The views of a scene show one set of named points, each view turned or mirrored, and shifted as a whole, with a little noise and some points left out.

Scene 1
View 1
Rulof: [-0.42  1.05  0.00 -0.08  0.47  0.53  1.28  0.01  1.49  0.24 -1.04 -0.58
 -0.43  0.16 -1.47  0.61  0.59  0.56  0.31  0.21 -0.81 -0.15 -0.36  0.82
 -0.27  1.98  1.09  1.00  0.96  0.26  0.01  0.92 -1.17]
rim: [-1.96  0.36 -0.23  0.06 -0.26 -0.69  1.43 -0.68  1.32  0.53 -2.06 -1.42
  0.18 -0.40 -0.91  3.09  1.01 -0.16  0.41 -0.07 -1.02 -1.09 -0.94  1.36
 -1.04  3.16  0.67 -0.12  1.51  1.75  0.10 -1.02 -2.76]
rin: [-1.56  1.70 -0.91  1.92 -0.79  0.16 -1.91 -0.27  0.59 -0.36 -2.13 -0.89
 -0.86  1.51 -0.37  2.28 -0.90 -1.46  0.02 -0.63 -1.40 -1.89 -2.12 -1.77
 -3.16  0.33  1.91  1.60  1.04  2.15 -0.74 -0.23 -0.91]
Darid: [ 0.57  1.60  0.10  0.44  0.56  1.39  0.15  0.14  1.55  0.03 -0.29  0.16
 -0.90  1.25 -1.39 -0.67  0.12  0.56  0.41  0.26 -0.94  0.35 -0.59 -0.41
 -0.70  0.55  1.77  1.95  1.12 -0.76 -0.52  2.25  0.28]
Pavof: [-1.13  1.10 -0.37  0.59 -0.04  0.56  0.33 -0.95  1.89  0.80 -1.07  0.18
 -0.37  1.12 -0.65  0.56  0.06 -0.48  0.56  0.24 -1.12 -1.23 -1.47 -0.19
 -1.14  0.74  1.46  0.39  1.19  0.75 -0.10  0.55 -0.82]
buza: [ 0.34  1.75 -0.50  0.86  0.16  1.08 -0.73  0.68  0.87 -0.48 -0.94 -0.41
 -1.19  0.79 -1.55  0.09 -0.56 -0.12 -0.27 -0.04 -0.85 -0.31 -0.65 -0.76
 -1.04  0.51  1.78  2.57  0.29  0.59 -0.40  1.52 -0.09]
Lidi: [-1.45  0.87 -0.86 -0.18 -0.18  0.37  1.37  0.06  1.44  0.31 -1.66 -0.27
 -0.52  0.00 -1.28  0.56 -0.41 -0.52 -0.36 -0.21 -1.00 -1.54 -1.30  0.89
  0.19  1.35  1.16  0.56 -0.38  2.25  0.87 -0.20 -1.58]
vubot: [ 0.69  0.26 -0.47 -0.17  0.94  1.04  1.04  0.10  2.56  0.99 -0.04  0.80
 -0.35 -0.56 -1.45 -0.75  0.24  0.05 -0.04  1.18  0.17 -0.29  0.59  1.26
  1.17  1.55  0.58  0.95  0.39 -0.40  0.21  1.77 -0.61]
Bal: [ 0.51  1.11 -0.43  0.76  0.38  0.69 -0.46  0.62  1.16 -0.26 -0.76 -0.64
 -0.86 -0.11 -1.43  0.82 -0.02 -0.05 -0.10  0.35 -0.38  0.03  0.05 -0.07
 -0.81  1.57  1.17  2.27  0.87  0.12 -0.59  1.33 -0.65]
Moda: [-0.63  0.16 -0.55 -0.16  0.45  0.41  1.34 -0.41  2.40  1.12 -0.82  0.25
 -0.07 -0.44 -1.16  0.46  0.42 -0.24  0.16  0.77 -0.25 -0.95 -0.07  1.50
  0.66  2.00  0.52  0.17  0.68  0.59  0.38  0.58 -1.47]
vunol: [-2.12  0.70 -0.41 -0.07 -0.08  0.65  1.65 -1.44  2.61  1.63 -1.21  1.09
 -0.04  1.26 -0.41 -0.33 -0.08 -0.73  0.48  0.23 -1.32 -2.12 -2.21  0.69
 -0.11  0.39  1.24 -0.85  0.69  1.52  0.68  0.07 -1.12]
Ros: [-1.06  1.01  0.42 -0.95  0.42  0.57  2.91 -0.47  1.73  0.65 -1.09 -0.43
 -0.32  0.36 -1.59  0.08  0.92  0.99  0.65 -0.14 -1.28 -0.03 -0.91  1.62
  0.40  2.13  1.22  0.15  0.88  0.40  0.55  0.70 -1.32]
romi: [ 1.42  1.48 -0.86  2.50  0.36  1.91 -3.51 -0.01  2.01  0.34  0.34  1.61
 -1.21  1.86 -0.33 -1.29 -1.53 -1.45 -0.06  1.26 -0.06 -1.02 -0.60 -2.72
 -1.85 -1.69  1.74  2.92  1.07 -0.97 -1.28  2.98  1.58]
Nutet: [-1.06  1.43  0.70 -0.35  0.19 -0.21  1.96 -0.09  0.52 -0.49 -1.65 -2.24
 -0.44  0.39 -1.62  2.48  1.57  1.44  0.90 -0.66 -1.65  0.77 -0.74  1.02
 -1.64  3.22  1.39  1.08  1.98  0.42 -0.45  0.33 -1.93]
duv: [ 0.77  1.14 -0.41  1.72  0.24  0.65 -1.94  0.44  1.12 -0.33 -0.68 -0.69
 -0.76  0.34 -0.95  1.45 -0.11 -0.41  0.09  0.59 -0.19 -0.12  0.15 -1.12
 -1.95  1.24  1.16  2.70  1.59 -0.29 -1.25  1.58 -0.39]
ded: [ 1.79  1.31 -0.14 -0.15  1.24  2.04  0.66  1.00  1.96  0.08  0.51  0.79
 -1.16  0.22 -2.14 -2.40 -0.03  0.73 -0.19  0.84 -0.11  0.84  0.62  0.40
  1.29  0.57  1.38  2.52 -0.06 -1.32  0.02  3.32  0.66]
Kam: [-0.71  0.53 -1.17  0.94 -0.19 -0.18 -0.43  0.49  1.00 -0.14 -1.80 -1.09
 -0.32 -0.78 -1.08  2.36 -0.28 -0.97 -0.38  0.18 -0.31 -1.40 -0.16  0.35
 -0.88  2.12  0.75  1.46  0.27  1.97 -0.10 -0.35 -2.04]
View 2
vubot: [-0.99 -0.90 -0.66 -0.14  0.10  0.12  0.25 -1.35  0.37  2.05 -0.51  0.53
 -0.63 -0.26 -0.48 -0.49 -1.84 -0.94  1.40  0.50  1.96  0.49  1.56  0.47
  0.59  2.22  0.28 -2.65 -1.06  0.34  0.72 -0.28  0.08]
vunol: [ 0.07  0.44 -2.05  0.41  1.28  2.75  1.37 -2.70  1.60  1.28  1.18  0.69
  0.92 -0.82  1.22 -1.97 -1.08 -0.82  2.03 -0.71  1.02  0.25  1.23  0.32
 -0.93  2.18 -0.17  0.13 -1.02  0.17  1.26  1.22 -1.64]
ded: [-1.61  0.38 -0.86 -0.13 -0.33 -0.33 -0.57 -0.77 -1.00  2.34 -1.40  0.76
 -0.64 -0.35 -1.15  0.16 -1.60 -0.96  0.27  1.28  2.57  1.05  1.77 -1.27
  1.96  0.60  0.06 -3.59  0.59 -0.21  0.07  0.23  0.46]
Kam: [-0.03 -0.35 -0.65  0.18  1.58  0.19  2.30 -1.06  0.23  0.49  0.62  0.59
 -1.83  0.66  0.70 -0.50  0.34  0.36  0.73 -1.58 -0.74 -0.08 -0.06  1.10
  0.33  2.75  0.18  0.81 -1.39  0.95 -0.62 -0.99 -0.20]
rin: [ 1.24  1.63 -1.31  0.64  1.38  0.90  2.32 -2.16 -0.12 -1.36  1.30  1.28
 -0.62  0.50  2.00 -1.53  1.71  0.36 -0.73 -1.68 -1.39  0.67 -0.39  0.11
  0.16  0.39 -0.35  2.47  0.52  0.54 -1.09  0.27 -0.83]
Lidi: [-0.67  0.38 -1.60  0.14  2.02  1.87  1.99 -1.20  0.50  2.10  0.74  0.44
 -0.60 -0.13  0.50 -0.93 -0.48  0.00  1.77 -1.46  0.19  0.06  0.65  0.10
  0.26  2.93  0.00  0.52 -1.47  0.34  0.23  0.26 -1.11]
Bal: [-0.69  0.04 -1.04  0.12  0.55 -0.47  1.14 -1.48 -0.49  0.68 -0.26  0.80
 -1.26  0.61  0.08  0.02  0.18 -0.25 -0.05 -0.41  0.26  0.24  0.53  0.12
  1.00  1.22  0.27 -0.99 -0.01  0.79 -0.36 -0.71  0.64]
Nutet: [-1.96  0.25 -3.62  0.10  1.49  0.46  2.04 -3.33  0.62  1.38  0.01  0.34
 -0.66  1.64  0.55  1.54  1.78 -0.29  0.90 -1.54 -0.18 -1.66  0.34  0.25
 -0.50  1.82  1.06 -0.28 -0.53  2.24  0.85 -1.08  1.42]
Pavof: [ 0.08  0.59 -1.79  0.42  0.80  1.33  1.30 -2.67  0.84  0.23  0.67  0.94
  0.25 -0.22  1.15 -1.15 -0.14 -0.60  0.67 -0.52  0.46  0.26  0.90  0.22
 -0.39  1.18 -0.07  0.04 -0.18  0.51  0.55  0.54 -0.60]
Moda: [-0.71 -0.90 -1.16  0.03  0.93  0.85  1.27 -1.91  1.10  1.59  0.22  0.40
 -0.56 -0.05  0.20 -0.67 -1.25 -0.59  1.87 -0.37  1.03 -0.09  1.09  1.03
 -0.33  2.93  0.23 -1.21 -1.62  0.81  0.91 -0.35 -0.17]
duv: [ 0.26  0.16 -0.61  0.30  0.01 -1.19  1.08 -1.92 -0.52 -0.89 -0.13  1.20
 -1.40  0.73  0.50 -0.29  0.73 -0.21 -1.02 -0.09 -0.07  0.45  0.30  0.43
  1.02  0.17  0.16 -0.66  0.72  0.78 -0.83 -0.80  0.86]
Ros: [-1.88  0.11 -2.88 -0.04  1.23  1.55  1.25 -2.62  0.90  2.68 -0.02  0.22
  0.16  0.31  0.23  0.46 -0.40 -0.75  1.95 -0.73  1.25 -0.82  1.27 -0.11
 -0.31  2.47  0.56 -1.22 -1.11  1.10  1.42  0.01  0.22]
buza: [-0.48  1.29 -1.36  0.27  0.81  0.43  0.94 -1.34 -0.87  0.83 -0.03  0.97
 -0.79  0.16  0.44 -0.39  0.29 -0.18 -0.24 -0.47  0.37  0.70  0.57 -1.01
  1.31  0.56 -0.14 -0.27  0.57  0.24 -0.60  0.29 -0.23]
rim: [-0.63 -0.70 -2.36  0.11  1.97  1.17  2.78 -2.77  1.54  0.89  1.04  0.35
 -0.86  1.01  1.08 -0.04  0.70 -0.10  1.80 -2.02 -0.67 -1.21  0.10  1.60
 -1.24  3.31  0.74  0.85 -2.02  1.93  0.84 -0.98  0.11]
View 3
Pavof: [-0.70 -0.72 -0.27  0.98 -1.32  0.00 -0.23 -0.69  1.08  2.11 -0.89  0.62
 -0.30 -0.28  1.33 -2.05 -0.61  0.09 -0.47  0.85 -0.87 -0.29  0.11  0.85
 -1.33 -2.02 -0.25 -0.19  1.49  0.68 -1.31  1.61  1.13]
ded: [-2.09 -0.30  0.64  0.98 -2.11  0.36 -0.55  1.96 -0.71  1.40 -0.43 -0.94
 -0.71  0.21 -0.92 -0.17  0.87  0.20 -1.13 -1.44  0.97 -1.38  0.01 -0.69
 -3.38 -2.39  0.99 -1.00 -0.71 -1.38 -0.61 -1.16  2.63]
Darid: [-1.09  0.72  0.39  0.84 -2.00  0.78 -0.57  1.64  0.69  1.88 -0.63 -0.37
 -0.56  0.70  0.02 -2.13  0.20  0.26 -0.63 -0.62  0.04 -1.12 -0.21 -0.35
 -2.80 -1.71  0.87 -0.48  0.33  0.77 -0.82  0.21  1.92]
romi: [ 0.50 -1.64 -0.25  1.09 -1.50  1.05 -0.03  3.03  1.36 -0.67  1.17 -0.15
 -1.37  2.22 -1.81 -2.06  0.29 -0.54  0.07 -1.43 -0.41 -1.59 -0.52 -1.97
 -1.83 -1.51  0.38  1.52 -0.61  2.89  0.89  1.42  0.44]
duv: [-0.17  1.29 -0.45 -0.29 -0.10 -0.30  0.16  2.00 -0.39  1.31 -0.62  0.61
 -1.06 -0.16 -0.28 -1.77  0.01  0.61 -0.50 -0.75 -0.44 -1.00 -0.89  0.10
 -1.32 -1.52  0.35 -0.75  0.36  2.25 -0.39  1.07  0.38]
Kam: [-0.44  0.29 -0.68  0.29  0.63 -1.65  0.88 -0.24 -1.06  2.49 -1.49  1.67
 -0.65 -1.85  0.94 -0.70 -0.97  0.62 -0.11  0.48 -0.34 -1.06 -0.47  1.81
 -0.07 -2.55 -0.62 -1.64  1.14  0.81 -1.19  1.40  0.47]
Nutet: [-1.32  3.47  0.19 -0.31 -0.71 -0.32 -0.39 -0.26 -0.12  4.24 -2.49  0.92
 -0.08 -1.33  2.45 -2.93 -0.74  1.34 -0.97  0.95 -0.49 -0.50 -0.48  2.04
 -1.90 -1.52  0.36 -2.31  2.03  0.71 -2.50  0.71  1.53]
Moda: [-1.63 -0.75 -0.26  0.21 -1.08 -0.82 -0.65 -1.31 -0.59  2.22 -1.27  0.35
 -0.39 -1.79  1.11 -0.21 -0.07  0.38 -1.36  0.55 -0.73  0.48  0.16  1.35
 -1.59 -2.47 -0.37 -1.26  1.25 -1.25 -1.46  0.75  1.63]
Rulof: [-1.45  0.90  0.10  0.33 -1.16 -0.41 -0.45 -0.20 -0.21  2.77 -1.58  0.39
 -0.35 -1.05  1.21 -1.33 -0.24  0.66 -1.00  0.43 -0.38 -0.36 -0.06  1.22
 -1.94 -2.06  0.21 -1.50  1.19 -0.33 -1.68  0.53  1.78]
rim: [-0.92  1.12 -0.53 -0.08  0.06 -1.35 -0.01 -1.95 -0.39  3.60 -2.21  1.66
 -0.19 -2.40  2.68 -1.70 -1.08  0.92 -0.76  1.69 -1.20  0.30 -0.16  2.83
 -0.34 -2.20 -0.74 -1.85  2.37  0.32 -2.24  1.82  0.85]
Lidi: [-1.27 -1.00 -0.06  1.66 -0.83 -1.05  0.62 -1.25 -0.03  3.01 -1.53  1.10
 -0.19 -1.40  1.54 -0.81 -1.24  0.23  0.00  1.04  0.06 -1.07  0.35  1.82
 -0.76 -3.09 -0.53 -1.37  1.32 -0.82 -1.73  1.03  1.75]
rin: [ 0.86 -0.04 -0.60  1.45  0.06 -0.53  1.40  0.46  1.16  2.09 -0.80  2.19
 -0.64  0.19  0.97 -2.95 -1.85  0.20  1.19  0.80 -0.61 -2.01 -0.53  1.13
  0.25 -2.08 -0.62 -0.05  1.39  3.43 -0.95  2.66 -0.10]
buza: [-0.66  0.40  0.20  1.15 -0.92 -0.03  0.57  1.69  0.05  1.94 -0.79  0.56
 -0.75  0.25 -0.07 -1.70 -0.49  0.39  0.15 -0.49  0.40 -2.05 -0.41  0.25
 -1.68 -2.25  0.45 -0.81  0.20  1.17 -0.75  0.53  1.38]
Bal: [-0.93  1.00 -0.11  0.17 -0.46 -0.52  0.08  1.15 -0.74  1.98 -1.22  0.44
 -0.81 -0.71  0.14 -1.26 -0.10  0.68 -0.59 -0.43 -0.12 -1.07 -0.44  0.60
 -1.59 -1.94  0.28 -1.33  0.43  0.71 -0.89  0.40  1.15]
vunol: [-1.21 -2.31 -0.17  1.74 -1.97 -0.09 -0.42 -2.25  1.63  2.39 -1.02  0.62
 -0.02 -0.74  1.89 -1.50 -0.90 -0.32 -0.40  1.59 -0.93  0.11  0.75  1.26
 -1.24 -2.69 -0.84 -0.04  1.87 -0.77 -1.62  1.92  1.89]
View 4
Darid: [-0.86  0.44  0.43 -0.82  2.34  0.08 -0.44 -0.42 -0.93 -0.91  0.38 -0.24
  2.19  0.59 -0.38  0.54  0.11 -2.12 -0.55  0.70  0.50  0.13 -0.54 -2.01
 -1.38 -1.44  0.98  1.13  1.15  1.37 -1.27  0.60  0.19]
romi: [-0.43  0.66  1.49 -0.31  0.69  0.20 -0.60  0.80 -0.09  2.60 -0.53  2.44
  4.03  1.80  0.86  1.46 -0.66 -2.25 -0.19  0.81  2.57  1.19 -1.52 -2.40
 -0.40  0.08  0.85  0.25  1.33  2.51 -2.06  2.12 -2.14]
Rulof: [-0.89  0.20 -0.38 -1.20  1.94  0.54 -0.45 -0.64 -1.10 -2.68  0.50 -1.92
  0.49 -0.06 -0.23  0.51  0.26 -1.77 -1.26  0.05 -0.30  0.36 -0.72 -0.78
 -1.91 -1.01  0.57  0.56  0.62  0.12 -0.27 -0.13  0.58]
Pavof: [-0.57  0.00  0.52 -0.36  1.55  0.71  0.20  0.17 -0.89 -1.57  0.35 -1.59
  0.10  0.94  0.27  0.82  0.60 -2.58 -1.71  0.11  0.92  1.18 -2.38 -1.04
 -1.13 -0.35  0.24 -0.10  0.60  0.22 -0.51  0.16 -0.30]
Bal: [-1.11  0.53 -0.62 -1.69  0.83  0.54 -0.83 -0.25 -0.88 -1.04  0.06 -0.79
  1.49 -0.19  0.27  1.14 -0.24 -1.29 -0.96  0.10 -0.09  0.44 -0.18 -0.70
 -1.95 -0.92  0.84  0.37  0.47  0.49 -0.80  0.52  0.22]
Nutet: [-1.51  1.18 -0.37 -2.00  1.67  1.35 -0.05 -0.58 -2.19 -2.52  0.74 -2.73
 -1.28  0.24 -1.06  1.84  1.09 -2.07 -2.46  0.46 -1.67 -0.18 -0.46  0.26
 -2.55 -2.61  0.63  0.28 -0.06 -0.60 -0.49 -0.54  1.53]
Ros: [-0.81 -0.23 -0.19 -0.70  3.02  0.39  0.04 -0.99 -1.25 -4.02  0.93 -3.03
 -0.25 -0.10 -0.75 -0.19  0.85 -2.20 -1.34 -0.02 -0.32  0.26 -1.12 -1.20
 -1.70 -1.37  0.55  0.93  0.72 -0.03 -0.03 -0.84  1.21]
vubot: [-0.08 -0.29 -0.48 -0.85  2.83  0.64 -1.20 -1.30 -0.78 -3.32  0.69 -1.26
  1.46 -0.33  0.23 -0.87 -0.83 -1.18 -0.26 -0.57  0.79 -0.09 -0.26 -1.59
 -1.64  0.01  0.80  0.87  1.48  0.97  0.22  0.30 -0.48]
ded: [-0.59 -0.09 -0.30 -0.86  2.98 -0.68 -1.12 -1.20 -0.24 -1.91  0.35  0.01
  3.94 -0.68 -0.27 -0.89 -0.76 -1.31  0.91  0.18  0.52 -0.29  0.92 -2.94
 -1.51 -1.10  1.50  2.13  1.71  1.95 -0.92  0.63  0.56]
rin: [-1.51  0.57  0.44 -0.97 -1.09  0.58  0.48  1.67 -0.35  1.19 -0.60 -1.06
  0.02  1.35  0.85  3.05  1.12 -2.62 -2.59  0.66  0.56  2.43 -3.12  0.00
 -1.08 -0.32  0.00 -1.17 -0.66 -0.37 -1.48  0.47 -0.21]
duv: [-1.15  1.25  0.02 -1.80  0.23  1.05 -0.78  0.18 -1.23  0.62 -0.15  0.20
  1.45  0.73  0.30  2.27 -0.24 -1.49 -1.39  0.50  0.03  0.46 -0.45 -0.28
 -1.90 -1.15  0.76 -0.25  0.35  0.70 -1.20  1.06 -0.47]
buza: [-1.37  0.41 -0.15 -1.22  0.70 -0.24 -0.41  0.34 -0.26 -0.04 -0.27 -0.52
  2.25  0.17  0.20  1.28  0.17 -1.91 -0.79  0.52  0.23  1.03 -0.83 -1.36
 -1.44 -1.05  0.93  0.67  0.30  0.71 -1.39  0.56  0.47]
View 5
ded: [ 2.24  0.08 -1.67 -1.02 -1.99  0.96  1.03  1.61 -0.27  1.24  2.48 -0.47
 -2.28 -1.35  1.56 -0.07  0.30 -0.69  0.80  2.04  0.58 -1.72 -1.42 -2.40
  1.50 -1.69 -1.81  0.55  0.21  0.22  0.22  2.08 -0.29]
rim: [-1.19  0.54 -3.03  1.28 -0.51 -0.59  4.14 -1.02 -1.05 -1.16 -0.36  2.67
  0.90  0.08  0.14 -1.26  0.13  2.27 -1.62 -0.61  0.94 -1.87 -0.52 -0.27
 -3.59 -2.50 -0.51 -0.13  0.48 -0.60  0.70 -0.53  0.94]
rin: [-0.24 -0.10 -1.58  0.43 -0.30  2.16  2.21 -2.03 -0.19  0.88 -0.03  1.76
  1.46  0.44 -1.37 -0.72  2.93  1.03  0.48  0.51  0.91  0.49  2.42 -0.79
 -3.74 -1.39 -1.77 -1.85  2.42 -0.62 -0.16 -0.52  1.00]
buza: [ 0.94  0.06 -1.40 -0.26 -1.56  1.79  1.85 -0.29 -0.24  1.28  1.38  0.44
 -0.68 -0.53 -0.07 -0.25  1.70  0.44  0.67  1.80  0.79 -0.48  0.58 -1.68
 -1.20 -1.78 -2.28 -0.78  1.25 -0.42 -0.04  0.82  0.38]
Lidi: [-0.22 -0.49 -3.99  0.25 -1.08 -0.26  3.20 -1.41 -0.19  0.51  0.22  1.68
 -0.01  0.13 -0.09 -0.31  0.91  0.67  0.39  0.59  1.59 -1.72 -1.29 -0.78
 -2.74 -1.21 -1.19  0.77  0.68 -0.10  0.90  0.01  0.24]
Darid: [ 1.27 -0.04 -1.22 -0.57 -1.07  1.05  1.48  0.95 -0.66  0.45  1.59  0.37
 -0.34 -0.84  0.61 -0.27  1.20 -0.28  0.38  1.59  0.13 -1.43  0.36 -1.65
  0.37 -1.48 -1.86 -0.51  0.57 -0.31 -0.10  1.04  0.50]
Nutet: [-0.92  0.95 -1.26  1.02 -1.53 -0.41  4.23  0.14 -1.70 -1.54  0.62  2.37
  0.51 -0.88  0.27 -0.63  0.22  1.96 -1.58  0.84  0.09 -2.48  0.31 -0.48
 -1.86 -2.92 -2.54 -0.39 -0.40 -1.77  0.33 -0.34  1.57]
romi: [ 2.70 -0.48 -0.15 -1.25  0.14  3.68 -1.08  0.39  0.40  2.33  1.64 -0.76
  0.00 -0.18  0.01 -0.84  3.12 -1.08  1.64  1.37 -0.10  1.13  2.37 -2.36
  0.15 -0.74 -0.84 -2.10  3.05  0.80 -0.94  1.39  0.06]
duv: [ 0.95  1.06 -0.37  0.24 -1.04  2.51  1.67  0.17 -0.50  0.94  1.36  0.63
 -0.50 -0.65  0.31 -1.19  1.34  1.32 -0.45  0.83  0.22  0.27  1.18 -1.86
 -1.52 -2.73 -1.31 -1.64  1.90 -0.23 -0.46  0.96  0.58]
Ros: [-0.07 -0.17 -2.98  0.08 -0.98 -1.33  3.28  0.53 -1.07 -0.99  0.73  1.76
  0.20 -0.60  0.84 -0.23  0.03  0.38 -0.56  0.74  0.66 -3.12 -1.31 -0.74
 -0.75 -1.54 -1.32  0.79 -0.56 -0.57  0.77  0.22  0.68]
Moda: [ 0.40  0.08 -3.62  0.20 -0.35 -0.56  2.33  0.10 -0.34 -0.08  0.49  1.34
 -0.43  0.10  1.13 -1.16 -0.19  0.84 -0.69 -0.36  1.04 -1.92 -2.03 -1.23
 -1.66 -1.67  0.62  0.68  0.59  0.73  0.82  0.72  0.01]
Pavof: [ 0.34 -0.50 -2.48 -0.11  0.17  0.33  1.93 -0.37 -0.48 -0.04  0.29  1.45
  1.02  0.12  0.01 -0.66  1.47  0.21  0.07  0.26  0.57 -1.41  0.35 -0.92
 -1.64 -1.00 -0.61 -0.53  1.12 -0.01  0.18  0.01  0.62]
vubot: [ 1.32  0.24 -2.85 -0.32 -0.91  0.07  1.71  1.02 -0.25  0.47  1.43  0.41
 -1.48 -0.64  1.58 -0.95 -0.21  0.24 -0.33  0.48  0.76 -2.05 -2.10 -1.85
 -0.13 -1.91 -0.01  0.74  0.40  0.73  0.55  1.49 -0.13]
vunol: [ 0.13 -1.42 -4.13 -0.38  0.66 -0.90  1.95 -0.63 -0.19 -0.23 -0.27  1.70
  1.49  0.63  0.02 -0.44  1.40 -0.58  0.39 -0.10  0.99 -2.25 -0.69 -0.57
 -1.68  0.00  0.11  0.59  0.73  0.52  0.76 -0.27  0.47]
Bal: [ 0.75  0.76 -1.39  0.22 -1.52  1.42  2.28  0.06 -0.57  0.72  1.39  0.84
 -0.96 -0.70  0.50 -0.82  0.77  1.19 -0.30  1.02  0.54 -0.70 -0.05 -1.56
 -1.43 -2.55 -1.54 -0.64  1.08 -0.24  0.03  0.92  0.48]
Rulof: [ 0.24  0.34 -2.21  0.28 -1.14 -0.01  2.82  0.23 -0.78 -0.19  0.91  1.42
 -0.32 -0.66  0.68 -0.57  0.42  0.88 -0.55  0.76  0.63 -1.86 -0.64 -1.13
 -1.26 -2.06 -1.37  0.15  0.23 -0.35  0.43  0.48  0.62]
Kam: [-0.30  0.80 -2.72  0.90 -1.20  1.13  3.23 -1.55 -0.19  0.72  0.38  1.76
 -0.50  0.02 -0.13 -1.14  0.70  2.17 -0.58  0.06  1.40 -0.37 -0.48 -1.09
 -3.75 -2.66 -0.73 -0.38  1.57 -0.10  0.36  0.29  0.38]

In a view up to two points have been moved. Name them for each view, in the order of its rows, or write -.
view 1 -> romi
view 2 -> buza
view 3 -> ded, Darid
view 4 -> vubot, duv
view 5 -> Moda
